Each row is a point on a landscape with many valleys, with its height.
From any point a ball takes the steepest step (drop divided by distance) to one of its 6 nearest points. It stops when none of these is lower. Distance is the straight distance between rows; heights are no part of it.
nop h=3.50: [-10  65 -35  -9  54 -42  59  -6   7  17  10 -22  46  26 -47  11  15   1
 -14  32 -38 -48  29  19]
nila h=4.51: [ 57 -55  19 -42  10  48 -49 -53 -40  23 -58 -19 -40  24  -7 -14  -4   2
 -19 -62 -25 -20 -32  21]
tilug h=5.14: [-32   1  -7  -1 -10 -22   7   2  51  33  17  40 -16  17 -16  16 -19  -6
   5  15  39   9  -2 -21]
Vabil h=3.34: [-16  38  -7   3  47 -54  38  12  28  19  11   8   8  12 -40   3  18 -18
  13  31   6 -55  29  13]
ruvot h=3.45: [ -9   2 -14  -5 -17 -27 -34 -12  25  42 -12   5  17 -38 -14  -8  27 -24
  11  12   4 -42  47  15]
tomar h=4.04: [-29 -22 -10  31  -6 -29  23 -11  17  30  19 -29  19 -36  14  11 -38   3
  26   1  46  -9  27 -35]
Zos h=2.59: [ 55 -33   7 -41 -31  26 -56 -19 -42  19 -32 -24 -26  16  18  -6  22   1
  -9 -62 -33 -31 -30   9]
bopu h=3.36: [-17   3  -7  29  34 -38  55 -26  27  23  34  -4  16  -2  19  -4 -27   5
   0  20  41  18  -1 -23]
pitid h=2.31: [ 17  45 -30   1  73 -36  70  25  -3 -19  51  35  -4  14  -9   8  16  46
  12  45  26 -24 -27 -32]
Poma h=3.17: [ -9  10  11 -28 -25 -23 -17 -10  61  48 -14  40   4  -9 -15   3  27 -40
  -6   5  16 -45   8   0]
Zevo h=5.54: [ -7  20 -16  -9  39 -46  28  40  21  14  38  36 -17  29 -40   0  25   7
  16  31  33 -50  -5 -18]
Ruzum h=4.42: [ 81 -58  24 -39  17  27 -50 -43 -47  27 -47  -8 -54  25 -19 -27   2  -7
 -27 -54 -36 -39 -14  21]
Bolas h=1.55: [-10  24  -2 -20  -8 -43  -8  15  55  33  -3  53 -10  12 -27  -2  16 -18
  22  11  39 -48   2   1]
lofo h=3.03: [ 50  -7  61 -11 -51  21 -26  -7  15  15  -6   0   9  22  10  14  29 -20
 -40 -24 -33   4 -17 -18]
lemo h=5.82: [-29 -34 -21 -27 -13  53 -36 -25 -11 -41 -87 -14  -8  19  -4  -1 -36  -1
   8 -69  -9  49 -35  37]
fidi h=3.40: [ 28  44 -34  11  54 -24  82  31 -18 -13  76  25  -4  -7   5   3  43  60
  -6  53  20  -6 -18 -44]
balo h=4.08: [ 11 -16  20 -12  -9  57 -25 -14 -44 -33 -46  -5 -21  17   2 -28 -17  11
  -6 -63 -15  30 -35  41]
Tisiv h=3.59: [ 26  -2  55  18 -43  33 -29  11   2 -14   5   2  24   6  -3  17  21 -21
 -31 -26 -37  45  -9  -6]
zer h=1.95: [-22   5   0  17 -42  16   8   0  54  24  21  21   3   1   2  32 -22 -15
 -13   5   9  40   6 -21]
doma h=1.91: [-29  17  -3  10 -13  39   8  -1  36  -3  37  15  -1  -1   2  43 -20 -27
  -9  37  -7  68   5 -10]
Dus h=4.47: [  0 -38  -1 -22 -15  52 -24 -56 -19 -25 -94 -10  -9  17  -6  -2 -26   8
  -5 -81 -14  40 -30  32]
fab h=4.64: [ 77  -2  62  34  -3  39 -65  15  -9 -35   5  13   3  27   6 -20  33 -43
 -34  -6 -23   7  -5  10]
piza h=4.12: [ 16 -20   8 -22 -50  33 -44  11 -33  15 -29 -31 -11   7  10  -1  -4  21
   6 -52 -16  18 -20 -11]
Dure h=4.21: [ 27  47 -51   0  28 -39  42  15   6  55   4  16  15  23 -75  45  35   1
 -25  20 -47 -66  47   5]
zabi h=4.63: [  7  -3  41  16 -36  32 -34  16 -13 -34  -8 -12   1  25  21  -1  17  -1
 -33 -15 -36  40  -2   8]
mif h=2.49: [ -1 -32 -24   8 -11   8  -9  27 -28  24   3 -50  -2 -28   1  23 -42  16
  57 -23  26  -6   5 -20]
mol h=2.64: [  5  -2  15 -34 -46 -13 -29 -22  42  51 -19  21  17 -22   1   4  27 -39
  -9   4   0 -41  16   4]
Lalof h=4.58: [-24  48 -34 -32  30 -45  74 -28   4 -19   5 -45  58   3  13 -33   4  23
  -9  26 -36 -43  -3  18]
saz h=4.52: [-11  13  27  11 -37  32 -27  15   6 -31  22   2   5  12  19  31   8 -29
  -8  29 -39  74   3   4]
guvig h=3.39: [  3 -17  -4 -13 -55   8 -44  20   1  27  -7 -28   3 -27  18  13   5   3
  13 -35   0 -18   3 -16]
Tus h=3.97: [ -8  22 -37  31  40  12  47 -25  21  -1  44  12  23 -23  24  16 -42   1
  -7  35  31  62   7  -8]
bagu h=5.08: [-25 -40 -55   0  -9   8 -41  -4 -29  -7 -43 -48 -14  27  -4  13 -35  27
  30 -63  20  37 -22   1]
gige h=2.41: [  7 -25  25 -13 -62   8 -19   5  18  28  -2 -14  19  -5  10  12  19  -5
 -18 -28 -15  -2  -5 -17]
fek h=3.68: [-39  23 -23  -1  -2 -42  -7 -15  28  45 -20  12  25 -17 -20  -8  24 -22
   3  20  -3 -52  54  32]
tabeb h=3.91: [ -2  60 -22   3  38 -22  28  31  10  31   3  19   8  30 -78  24  40 -12
  12  26 -20 -73  46   8]
Laga h=5.78: [-27 -21   3  18 -21 -15   9  -5  46  29  12 -12  16 -19  -3  19 -14 -12
  14   2  33   5  19 -33]
kelo h=3.70: [-20  35 -10  -5  28 -50   2  18  42  17  -5  23  15  15 -54   6  29 -18
  13  26  15 -62  30  11]
fafe h=5.51: [-24 -24 -16  26 -41  13  -8  22   4  12  28 -32  11 -13   9  17 -27  12
   0 -10  23  25  19 -34]
Kurun h=3.37: [-27  21  -9   9  53 -60  38   4  20  13  10  15   2   5 -13 -11   4  -2
  17  34  30 -34   4  -4]
peko h=4.32: [-13 -31 -27  -1 -42  41 -19  35 -20  10 -16 -36  -9   2   5  14 -15  27
  30 -42  10  26 -12 -14]
nife h=6.08: [-33 -21   6 -10 -38  56 -35  10 -44 -43 -39  -8 -32  20   5 -19 -21  21
   5 -39  -9  48 -14  41]
rubat h=2.36: [ 58 -24  14 -55 -24  33 -58 -14 -36  53 -25 -26 -30 -11  14  -3  23 -13
   6 -38 -38 -44  -6   5]
Pali h=2.94: [-13   3 -21  21  44 -43  75 -30   8  -2  23 -16  38 -29  18 -16 -39  14
  -3  26  43  19  -5 -19]
pegom h=3.64: [ -7  34 -17   0  46 -41  37  17  10  10  43  38 -25  15 -20   8   3  20
  19  26  47 -13  -3 -30]
vofo h=2.09: [-13 -63  22  11  22  39 -40 -21 -49 -77 -43  21 -47 -36  41 -17 -11 -11
  38  -7 -12  59 -24  29]
vog h=3.15: [-18  45 -11 -12  57 -62  50  -5  16   2   9  -9  23   8 -29   1  15  -7
   9  40  -6 -44   6   3]
Rut h=3.83: [ 49 -13  61  24 -16  46 -59   5 -29 -41 -17  -1   6  20  16 -33  25 -19
 -35 -12 -20  20 -10  28]
kam h=2.21: [ 59 -34  29 -33 -43  19 -42 -19  -4  33 -10 -29   4 -18  16  -1  32 -19
 -10 -39 -34 -26 -16 -13]
nede h=4.23: [-24 -21 -30  16 -11  27 -13  34 -30  -8   8 -39  -2  13  11  14 -53  29
  26 -25  23  45   5  -2]
zipus h=1.93: [ 39 -15  42   5 -24  48 -46   3 -46 -39 -29  -4 -21  16   1 -23   3  22
 -30 -57 -28  22 -16  26]
geni h=3.82: [-13  49 -28  19  30 -40  28  -5  10  36   4  -7  37  26 -69  14  29   8
 -26  23 -33 -62  39  27]
Fevid h=1.19: [  7  38 -36  23  63 -29  62   5   0   1  60  40 -14  15  -1  -1   3  32
  -2  32  30  17 -25 -23]
nazop h=2.83: [ 76 -29  41  24  16  75 -49 -15 -33 -30 -45  13 -18  21  -3 -63 -17  -5
 -35 -49 -11 -15  -2  47]
bek h=2.28: [ -7  16 -21   4  65 -69  75 -22   7 -18  23   3  13  10  20  -8 -17  22
   1  32  26  -2 -20 -14]
pume h=3.87: [-30  13 -13  16  12 -52  23   6  54  26  15  32  -6   3 -15  -4  -3 -11
  11  28  40 -30   2 -14]
veza h=3.96: [-13  17  17 -30 -23  -5   6  37  51  31  18  74 -42   8 -25   5  39   9
  -5  11  17 -44  -5 -27]
budiz h=4.53: [-19   9 -14   4  12 -32  27   3  47  31  12  39 -17  13 -17  20 -13  -2
   5  15  41 -11   1 -21]
tilot h=3.86: [  7  70 -33 -30  47 -28  72  -4   4   8  23 -26  39  27 -43   3  18   1
 -20  33 -34 -41   8   9]
nuvod h=3.49: [-10  19  30 -26 -28  -6   0  13  59  30   2  70 -38   9 -14  16  24  -4
   2  -1  23 -19 -21 -17]
Ged h=4.15: [  3  11  31 -16 -53  21   7 -12  53  13   9  46  -8  18 -19  35  16 -18
 -10 -10 -14  22 -12 -31]
noz h=0.68: [-17 -28 -20  11  -4 -27  13  13 -28  26 -13 -51  15 -52  -4   6 -28  -4
  51 -13  11 -14  26  -9]
peb h=3.25: [ 10 -14  -5 -33 -37   9 -50 -21   0  56 -18  -9  22 -49  20  -2  24 -27
   8  -1  -9 -44  40  14]
Padiz h=2.60: [  3 -26  16 -16 -65   0 -19  -7  30  32  -2  -3  20 -23  17  14  21 -18
  -4 -12  -3 -14   2 -26]
savep h=4.28: [ 12  65 -18  -2  27 -18  20  62   8  25  30  31   3   7 -72   5  43  -3
  17  42   1 -83  48  -2]
tuk h=2.87: [ -3  47 -56  30  71 -18  73 -28  21 -17  36  21   5   0  27  -2  -5  35
 -13  35  31  56 -21  -4]
zed h=3.08: [ 45 -29  19 -16 -21  46 -42 -18 -39  11 -51 -21 -30  20   6 -22   7  23
 -15 -73 -22  -7 -24   5]
Mes h=2.88: [ 11 -19   5 -32 -43  -4 -53 -19  22  39 -11   2  19 -34  13   8  36 -25
   8 -13  -7 -44  16  -1]
Suz h=1.72: [-33  34 -19  18   0  26  27  -6  45   6  49  21  -3   3   2  26 -36 -16
  -3  30  15  61  -3 -21]
Fevet h=3.51: [-23  14   7 -28 -15 -28   2  15  59  25  -1  59 -23  19 -29   2  34 -16
  10   2  27 -44  -5 -17]
papin h=2.07: [ -1 -36  32  12   5  46 -47  -2 -50 -75 -65  21 -29 -26  36 -28 -21 -16
  26 -16 -12  58 -28  40]
Rapo h=2.51: [ 64 -33  45  -1 -26  41 -39   3 -33  -7 -23 -15  -1  11  10 -28  21  17
 -43 -53 -27 -10 -13   4]
kovon h=5.12: [-27   3 -13   2  25 -44  63 -18 -17  11 -11 -42  26 -56  14 -23 -25   9
  15  18  -6 -42  25  11]
megu h=5.81: [-40 -28   1   5 -43  46 -34  44 -31 -32  15 -39 -10  16  15   7 -32  27
   4 -13 -15  44  -1   7]
res h=5.17: [-28 -18  34   9 -34  25 -35  30  -6 -46  25 -15  -2  11  34  22   9 -21
   5  20 -58  74   2   0]
bap h=3.38: [ 12  -6  39  10 -71  36 -20  -6  25   3   7   2   9  -5   6  30  11 -10
 -24 -16 -20  24 -10 -26]
gebe h=2.57: [ 71 -30  54  14 -14  55 -43  -8 -45 -12 -22 -12 -20  30  -3 -42  10  11
 -55 -53 -19 -13 -10  18]
bure h=4.17: [-26   0 -20  41  -2  20  28 -16  24   3  43 -11  35 -10  23  23 -45   4
  -2  25  36  52  16 -34]
gere h=3.78: [ 72 -38  24   1   8  45 -47 -40 -38  -4 -67   2 -44  21 -14 -39 -13   2
 -19 -70 -14  -8 -20  31]
kuru h=4.68: [-30  31 -14   3 -30  19  25  -5  53  18  34  58 -34   9 -15  25 -13  -8
 -23  16   4  32   0 -24]
kifaf h=3.95: [  5 -23  35  10 -41  39 -45  26 -38 -51 -26 -13  -7   8  20 -21   8   3
 -22 -28 -38  25 -18  19]
sumal h=3.48: [-22 -14  -2  19  -6 -53  21 -13  18  30  -4 -18  24 -36   9  -8 -12 -14
  14   9  25 -28  32 -10]
vevem h=3.94: [ 11  40 -30   4  48 -32  54  35   4  -7  62  34 -19  14 -22   0  21  30
  12  55  32 -44 -13 -41]
gamak h=2.86: [ 14  51 -18 -18  73 -48  77  12   4 -31  32  11   6  14 -10  12  22  20
  10  50  11 -27 -40 -15]
Tizof h=2.68: [ 66 -31  55   3 -32  20 -43   0 -20  10 -10 -19 -17  15   2 -24  30   8
 -54 -48 -30 -18  -9 -12]
mobid h=2.37: [-30 -39  34   1  -5  19 -40   6 -54 -75 -25  -7 -43 -27  46 -19 -11  -1
  11   9 -36  63 -16  30]
sunal h=3.43: [ 22  47 -55 -22  54 -43 107   2  -8 -34  37  21  16  10  33  12  32  55
  -4  55  -1  16 -58 -21]
toma h=5.10: [-23 -10   0  -5 -57 -12  -9  -6  45  28   5  -3  15  -8  -4  19  -2 -19
   8   5  15  -3   9 -32]
kizo h=2.98: [ 90 -36  38  -8 -15  37 -48 -20 -51  18 -33 -23 -39  17  -3 -38   2  14
 -34 -69 -39 -39 -22   2]
bot h=3.09: [ 43 -31  36   1  10  66 -37 -33 -47 -29 -65   3 -21  19 -15 -43 -24   3
 -23 -68 -11   6 -15  31]
giku h=3.42: [-22  11  -9  12  12 -51  13 -10  17  27 -12 -12  25 -38 -12 -11   2 -15
   9  13  -4 -41  63  24]
Fefat h=4.66: [-17 -16 -29  40 -17  26  12   9  -4  -3  51 -36  25 -15  17  17 -49  12
  10  -1  21  45  25 -30]
lapat h=1.77: [ -3 -21  -7 -16 -23  35 -47   4 -42 -16 -50 -31 -32  31   4 -10 -15  28
   2 -67  -9  28 -23  13]
remal h=4.49: [ 49 -47  53  32  12  52 -88  -2 -23 -46 -24  20 -22   9  25 -78   0 -36
 -26   2  11 -13 -11  23]
vova h=2.35: [ 36 -31  -8 -35 -55  21 -58  17 -16  40 -25 -29  -7 -17   8  12  10   9
  25 -35 -10 -30 -18 -10]
Verol h=3.61: [-19 -17 -12  21  27 -52  53 -27  18   8  20 -14  32 -34  15  -7 -31   7
   9  16  43  -5  12 -16]
sobu h=3.23: [-22  51 -25  -9  55 -44  67 -14   7  -7   4 -35  42  10 -23  -2  15   6
 -18  32 -22 -47   8  20]
vata h=3.67: [-32   2  -2  15  41 -63  60 -11  -7   8   6 -33  35 -32   2 -28 -10   9
   9  25  12 -33  34  10]
zatav h=5.40: [-55 -10 -29  17 -11  44 -23  31 -41 -31  25 -40 -13  13  23   0 -37  26
  17  -1   0  52   4  10]
gapen h=2.55: [-21 -15  -7  17   5 -32  28  -9 -17  20  -3 -31  31 -49   0 -16 -30  -8
  40   6  15 -34  44   7]
papo h=1.73: [ 19 -24 -25 -43 -20  11 -71  -3 -33  32 -48 -37 -22  14   9  14   4   3
  32 -38 -11  -2 -19   2]
ganar h=4.05: [-57 -11  -2   6   4  45 -29   1 -10 -33  44 -40   0   0  43  14  -9 -12
  26  44 -27  69  12   6]
toz h=1.57: [ 16  11  45  13 -41  21 -26  13  -2 -30   3  16  12  14   3  22  14 -38
 -31  10 -42  59   4   3]
dov h=3.22: [ -2 -34 -13   4 -43   4 -25  19 -15  27 -12 -34  13 -35   9  18 -11  -3
  29 -18  24 -15  17 -12]
duge h=2.66: [ 20  49 -54  24  62 -29  91  -2  -4 -19  59  29 -10   2  23   9  14  62
   1  39  13  30 -39  -9]
zega h=4.06: [ -9  43 -23   1  23 -42   0   3  20  34 -15  27  13   8 -56   7  48 -16
   5   8  -5 -59  54  37]
tud h=5.98: [ -5  32 -13 -18  28 -36  17  45  23  13  25  38 -28  19 -51   0  35  -6
  22  35  31 -72  10 -21]
sase h=3.89: [-20 -14  -6  18  28 -39  68 -18  -6   8  10 -33  32 -41  14 -18 -42  21
  13  20  32   0  14 -12]
tuzes h=3.73: [ 39  30  64   0 -46  32   1  -4  31  -1   0  51  -7  10 -13  28  23 -27
 -26 -25 -30  28 -13 -15]
vev h=3.55: [  5 -15  13   2 -66  21 -22  14  10  10  -6 -18   5  -2   8  15   1  12
 -11 -32 -10  11  -5  -5]
zede h=4.76: [  3  -5  27   7 -54  30 -30  13   7  -6  10   2  10  11  17  34   4  -4
 -17  -4 -28  50   8 -23]
kirus h=3.28: [  1  51 -14 -25  61 -50  67  13  -4   0  16  -4  20  28 -41   4  16  -2
  11  62   0 -43  -6   4]
legol h=2.39: [ -1 -26 -37   4 -18 -10 -22  29 -31  18 -18 -60  -9 -19   2  15 -30  14
  67 -34  22   4  17  -8]
tovot h=4.50: [ 39 -48  10 -25  -6  51 -46 -30 -40   3 -65 -20 -37  23 -15 -13   4   5
 -14 -78 -23   1 -42  24]
Gare h=6.57: [ -7  24 -11 -21  10 -16   6  63  26  28  47  54 -25   7 -38   6  49  19
  14  48  25 -60  15 -43]
Tirur h=4.13: [-12 -23  35   8 -22  22 -46  21 -28 -55  -2  -8 -12   3  27  -3   3   3
 -12  -2 -37  57   3  13]
mun h=3.35: [ -8  25  31  15 -45  44   5  -2  37  -8  15  23  -3  11  -4  41  -1 -39
 -11   7 -24  59  -1  -6]
Rigi h=1.92: [  6  36 -45  22  69 -59  81 -15  -2 -17  41  26   3  22  17   3   2  38
   1  26  27  11 -38  -9]
penub h=2.25: [ 44 -30  -3 -52 -40  26 -69  -7 -39  30 -42 -39 -16 -11   5   6   8 -13
  17 -40 -15 -27  -8   4]
runa h=2.62: [-41 -50  14  16   2  16 -37   6 -40 -68   1 -15 -47 -10  44  -4   4   3
  17  29 -43  75 -20  17]
bibe h=4.27: [-30   8  -5  -5  37 -61  71 -38  -4 -17   8 -38  39 -27  23 -18 -23  20
   8  30  12 -25  11  -3]
nit h=2.69: [ 69 -26  67  22  -6  52 -57  -6 -19  -6 -13  -8 -11  33  -2 -53  14  -4
 -58 -41 -19 -18   3  16]
Voma h=4.67: [-25  12 -18  28  -4   5  19 -17  40  17  44  34   0   1  10  12 -35 -15
 -16  15  40  29   4 -16]
Vaked h=2.81: [  3 -18 -19  16  22 -20  34  10 -52  20 -14 -65   8 -44  12  11 -64  17
  71 -23  28 -12  12 -13]
sakup h=4.03: [ 16 -19  55  20  -8  36 -50   9 -39 -67 -24  14  -8   2  25 -25  10  -5
 -38 -13 -29  26 -19  35]
momuk h=3.47: [-19 -17   0  -3 -26 -36  -5  -1  47  34  -9  13  24 -24 -12   4   0 -21
  12   6  28 -33  17  -1]
gupa h=2.58: [-13 -32  15  -6  -2  69 -27 -32 -35 -62 -75   8 -15  -8  14 -18 -34 -15
  19 -44 -15  61 -21  48]
Naf h=8.13: [-45 -19 -28  -8 -15  43 -39  19 -41 -47 -36 -22 -20  15   6 -10 -45  26
  21 -30  -5  63 -14  36]
kipo h=3.41: [-33   9 -35  33   8   4  28 -18  40   1  47  10  22  -2  18  24 -30  -8
  -7  24  27  58  14 -19]
nolel h=1.96: [-29  21  -7  -1  -8 -12  10  19  46  29  32  67 -46  15 -24   7   4  11
   4  17  33 -22 -16 -20]
tomaz h=2.16: [ -5  23 -32  33  50 -37  57 -11  16   4  46  42 -17   7  15  12 -16  13
  -4  27  46   9 -17 -14]
gana h=2.38: [-44 -32  14  -6  -3  30 -40  10 -43 -76 -28  -1 -31 -15  32  -1 -19  15
  24  -9 -26  63 -13  38]
pap h=2.40: [ 11 -58  40  22  10  36 -56 -13 -49 -75 -44  24 -37 -38  43 -28  -5 -16
  14  -1  -4  52 -35  14]
talug h=3.52: [-33  33 -25  -9  42 -45  59 -23  -5  13  -1 -33  37  -2 -14 -25  -3   1
 -19  30 -15 -49  24  29]
Pekuv h=0.69: [-30 -36   8 -12  10  51 -34 -12 -44 -77 -63  10 -26 -14  20  -8 -41  -5
  32 -31 -10  64 -36  34]
pozo h=3.58: [  0 -24  35   6 -19  47 -45   4 -49 -59 -48   3 -25   2  16 -29  -5  -4
  -8 -32 -22  39 -21  35]
kage h=3.56: [ 10  62 -33 -31  57 -56  79  11  -2 -20  19 -21  41  17 -13  -5  27   4
   8  49 -14 -38 -19  -4]
lora h=3.33: [-31  -2   2  10  26 -54  41 -11  18  10  -4 -18  31 -36  -8 -16 -11 -13
  12  26  11 -30  35  11]
Lomet h=4.79: [-21 -20 -12  33  -1 -16  29  -5  -7  13  30 -30  19 -38  26  10 -46  19
  28  16  42  21  16 -27]
nanoz h=5.59: [-23 -21  12  18 -51  38 -30  30 -28 -45  13 -24   3  11  20   6 -19  12
 -12 -13 -29  47   8   8]
Kat h=2.96: [-11  46  -8 -13  72 -66  75 -23   2 -15  11 -17  33   5  -5  -3  -2   8
   9  57  -7 -38 -10   6]
Fesa h=2.32: [ -6  -9  12 -25 -52 -13 -23 -20  47  42 -17  14  13 -27  11  16  17 -30
   0   1   3 -34  20  -7]
lemen h=5.94: [-23 -11  17  14 -47  27 -24  13   4 -17  26 -10   6  13  13  19  -9  -2
 -13   0 -24  52  13  -1]
Per h=2.63: [ 30 -14  49  14   1  56 -47   6 -51 -48 -49   4 -19  11   3 -50 -11   6
 -28 -43 -13  17 -10  42]
nupab h=1.68: [ 34 -36  10 -44 -52  33 -63  -4 -15  37 -16 -31  -8 -14  25   5  17   4
   1 -38 -22 -26  -9 -13]
kaga h=3.69: [-17  19   4   8 -34  20  15   2  48   4  34  36 -12   5  -9  37 -17 -18
  -8  12  -2  56   0 -17]
nud h=4.18: [ 48 -36  53  36  20  44 -77   4 -39 -61 -30  30 -16  -5  37 -63  13 -36
 -17   6  15  14 -24  20]
Suv h=2.65: [-22 -27  -9  15 -14 -28   5   8  14  21   5 -31  21 -57   3   6 -29  -3
  35  -6  27  -9  34 -18]
Dalap h=3.27: [ 68 -22  62  28  -6  46 -71  -5 -20 -38  -9   8  -3  22   0 -54  16 -25
 -47 -14  -6  -1  10  17]
zumos h=6.85: [-30 -35 -30 -15 -17  31 -40  -6 -19 -23 -53 -36 -14  29 -12  -1 -33  27
  14 -59   6  37 -19  27]
Lis h=3.53: [-29  -4  -4   1 -13 -34  -4  -9  63  33  -4  30   8  -6 -20  10  12 -22
  12  15  38 -32  10  -4]
gug h=3.26: [ 18 -16 -14 -31 -40  -2 -41   6  -5  59 -20 -25  12 -44  13   5  18 -13
  36 -15 -12 -33  26  -4]
repog h=3.57: [ -3  55 -15  -7  54 -34  37  26  21  16  10   3  21  21 -63   4  33 -11
  14  32  -4 -57  38  10]
mavap h=3.13: [  2 -32 -44 -28 -18   9 -47   7 -30  28 -45 -51 -10   1   4  13 -19   7
  50 -48   4   4 -19  -1]
moki h=4.26: [-35  35 -31   5  26  -6  32   7  39  21  49  53 -36  24 -20  17 -19   6
   4  24  49   2 -15 -22]
fuzet h=3.31: [-25  37 -41  34  40  -7  55 -24  32  -1  54  24  -8   6   8  13 -27   3
 -11  36  49  51   4  -6]
zivar h=3.66: [-20  30 -22  14  27 -48   5 -13  10  30 -10   2  34 -14 -34  -3  27 -13
 -19   8 -16 -56  64  25]
keduf h=2.61: [ 64 -31  22 -49 -30  30 -70 -16 -42  38  -6 -26 -15 -18  21  -1  29 -22
 -10 -34 -49 -54   1   0]
vagug h=3.32: [-13  29 -37   8  43 -15  39  32  21  13  67  60 -36   9 -10  -5  -1  41
 -12  25  35 -19 -11 -27]
duzi h=5.11: [-36  -4  10   3 -36  43 -27  18  -5 -19  25 -38  12   0  20  21 -12   2
  -5   4 -24  49  17  -4]
Mizur h=1.42: [ 20   2  32 -23 -54   1 -14 -14  52  42 -15  26   2 -19  -2  19  27 -28
 -13 -13 -10 -19 -16 -25]
meku h=4.11: [-20  15 -13 -12  27 -41  12   8  42  29   5  32  -9  21 -30  19  16  -8
  13  31  43 -41   3  -6]
fir h=4.65: [ -8  22 -29  -2  -8 -36 -29 -15  25  60 -13  36  25 -12 -28   6  36 -17
 -46  -2 -21 -49  68  34]
tav h=2.56: [-14 -49  38  15   8  22 -48   3 -44 -68 -26  11 -32 -14  42 -18  -2  -8
  -8   6 -23  61  -9  25]
vap h=3.06: [-34  10 -27  19  27  32  11 -14  20 -14  54 -11   4 -17  22  29 -27 -22
   8  46  15  78  14   0]
vof h=2.82: [ 22 -42  52  18   5  50 -61   3 -49 -65 -43  24 -25 -28  32 -46 -12 -20
  -3 -18  -3  32 -15  44]
puvoz h=4.61: [ 11  55 -15  -7  48 -29  49  57   3   8  37  29  -7   4 -54  -1  34  -1
  27  45  12 -78  31 -20]
Vobi h=2.27: [  9  21 -20  11  53 -60  84 -35  16 -15  30  12  19   3  24  13  -8  35
  -8  44  32  27 -24 -10]
Noza h=2.72: [ -7   9  -6  -2  45 -63  77 -28  -5 -17  12 -13  41   5  26 -16 -15  29
  -1  43  19  -3  -7 -16]
nutol h=4.07: [-14   9 -25  42  23 -17  42 -22  34   7  34  -2  22 -10  20  13 -39   7
  -3  30  49  39  12 -17]
novu h=3.60: [-17  51 -41 -25  31 -36  70 -16  -6  15   6 -38  53  19 -26   4  11  12
 -25  33 -47 -49  17  18]
ziro h=5.46: [ 13  24  -8   1  43 -22  32  55   2   7  67  38 -19  -3 -20  -1  38  24
  -4  64  25 -42   1 -57]
miv h=2.67: [  4  32 -23 -27  60 -67  98 -18  -1 -38  21 -11  31  24  15   7   7  21
   3  41   8  -1 -38 -13]
dek h=3.88: [-17   5   3 -21 -33 -20   1  -3  56  35  -2  47 -11  -3 -11  26  20 -24
   8  -1  15  -4  -6 -19]
laz h=2.26: [-25  54 -62 -45  36 -43  85  -8 -10 -35   8 -53  63  11  15 -21   8  21
  -9  36 -24 -19 -22  16]
lup h=1.47: [ 55  28  61  20 -40  31 -11   9  11  -7  -5  27   9  26 -21  25  16 -53
 -38 -17 -28  29 -11 -13]

Call two points neighbours if one is among the 6 nearest of the other. Go from one point of each pair to the other, from neighbour to neighbour, staying as low as possible. Name the highest point that can't be avoided.
nupab / zipus: Tizof
lup / noz: mavap
lup / Bolas: Poma
nupab / Suz: mun
nupab / lapat: zed
nupab / lup: lofo
laz / Fevid: miv

For each start below, name the point where the ball stops.
Vabil: Fevid
nanoz: Pekuv
novu: Fevid
Dure: Fevid
tabeb: Fevid
